Points on a hilly landscape, in no order, each with its height.
A climber steps from a point to the highest of its 6 nearest points, and stops where none of them is higher. Distance is the straight distance between rows; heights are no part of it.
z466 h=62.8: [ 54 -24  -3 -47 -28  -3 -33  67]
z281 h=44.1: [ 36 -23   4 -52  20  -2  27  30]
z969 h=27.8: [  9 -10   4 -18  18  -1  23   6]
z210 h=51.8: [ 18 -11   0 -14 -39  13 -23  32]
z99 h=53.7: [ -7  -2   4   7 -15  14  -2   2]
z824 h=38.6: [-15  25  -8  19  48 -29  16 -48]
z936 h=51.4: [ 29 -20   5 -42   9   2  16  29]
z104 h=57.7: [-30  24  -5  35  28 -11   3 -46]
z52 h=63.6: [ 52 -22  -7 -42 -36  -7 -42  72]
z778 h=34.0: [ 28 -11   2 -45  56 -28  49   7]
z25 h=24.7: [ -1  -2   1   8 -61  18 -36  24]
z864 h=62.1: [-19   6   0  17  14   0   9 -19]
z732 h=45.6: [-19  32  -8  27  44 -27  10 -54]
z336 h=73.6: [-26   4   2  29 -21  18  -9  -9]
z767 h=40.8: [-38  37 -10  47  30 -17  -6 -68]
z667 h=51.1: [-44  21  -2  52   5   6 -11 -44]
z862 h=72.9: [ 47 -20  -3 -38 -35   0 -37  62]
z418 h=46.8: [-11   0   1   5  18   1  16 -12]
z666 h=32.2: [ 18 -10   3 -31  40 -17  35   1]
z354 h=36.0: [ 30 -17   4 -49  40 -14  41  16]
z997 h=37.6: [-24  38 -12  34  42 -28   3 -70]
z574 h=68.2: [-34  10   3  38 -14  15  -9 -22]
z375 h=63.0: [-34  18  -2  36  16  -1  -1 -36]
z408 h=39.7: [  9 -11   4 -13 -19  13  -4  19]
z831 h=49.3: [-10  -2   3   6   2   7   7  -5]
z630 h=32.0: [-29  44 -13  43  39 -27  -5 -77]
z292 h=62.7: [ 40 -23   3 -45  -2   6   5  38]
z273 h=14.7: [  0  -4   1 -10  32  -9  27  -7]
z228 h=77.6: [ -9  14  -5   6  46 -24  23 -31]
z929 h=10.5: [  5   8  -3 -10  52 -29  35 -19]
z384 h=3.1: [ -5   3   0  17 -72  18 -46  24]
z486 h=43.9: [-30   6   2  40 -52  24 -28  -5]
z583 h=40.5: [  8  -8   3  -7 -30  16 -12  21]
z34 h=60.0: [ 24 -15   3 -24 -26  12 -14  36]
z362 h=20.8: [ 12   4  -4 -19  59 -35  42 -15]
z298 h=60.7: [ 28 -19   3 -32 -13  10  -2  33]
z318 h=82.9: [ 45 -26  -1 -48 -14   6 -11  48]
z943 h=3.6: [-19   6   4  31 -69  23 -41  10]
z736 h=41.0: [ 15 -15   4 -23   0   8  11  18]
z256 h=60.4: [-25   4   3  34 -39  22 -19  -4]
z975 h=72.5: [-7 -4  4  0 11  4 13 -4]
z632 h=61.7: [-42  15   1  50 -14  16 -12 -29]
z205 h=63.7: [-29  13  -2  29  18  -3   4 -33]
z97 h=43.0: [ 18 -17   3 -34  17   0  24  16]
z258 h=53.4: [-39  27  -5  44  25  -6  -4 -53]
z649 h=68.1: [-29   8   1  30  -2  10  -2 -21]
z119 h=18.4: [ -4   7  -2  -4  42 -22  29 -19]
z675 h=60.5: [-36   9   2  45 -33  22 -19 -14]
z394 h=35.4: [ -7  -2   4  14 -48  21 -25  14]
z978 h=60.1: [-17   0   6  22 -34  19 -15   3]
z832 h=64.8: [-15  -1   4  17 -23  17  -9   0]
z480 h=38.7: [-34  10   3  48 -58  27 -30  -7]
z746 h=56.6: [-39  23  -5  46  13   0  -5 -46]
z71 h=71.0: [  0  21  -9   0  57 -38  28 -37]
z524 h=36.4: [ 1 -6  4 -8 11  1 16  2]
z963 h=52.8: [-16   8   0  13  26  -8  14 -24]
z514 h=36.6: [-1 -7  4 -3 -5 10  7  5]
z708 h=62.2: [ 30 -12  -1 -22 -47   8 -37  47]
z332 h=39.6: [ 10  -6   2   1 -57  15 -37  31]
z13 h=68.7: [ 43 -21  -1 -40 -27   5 -25  53]
z351 h=34.1: [ 23 -11   0 -38  47 -21  43   4]
z598 h=22.8: [  6  -5   1 -20  37 -14  32  -1]
z129 h=67.2: [ 33 -19   1 -34 -21   8 -11  39]
z844 h=29.9: [  9 -13   5 -16   4   4  15  11]
z586 h=32.9: [ 26  -2  -2 -38  67 -41  53  -5]
z48 h=43.3: [  0  -6   4   4 -35  16 -14  14]
z19 h=65.1: [ 36 -15  -2 -28 -44   6 -36  51]

For each start below, name the point where the climber stops.
z969: z318
z351: z318
z630: z336
z586: z318
z34: z318
z48: z336
z375: z336
z384: z336

Two climbers start at each pair of points below. Name the first point that both come to, or write -.
z362, z736: z318
z258, z997: z205
z19, z332: z862
z778, z598: z354
z746, z667: z336
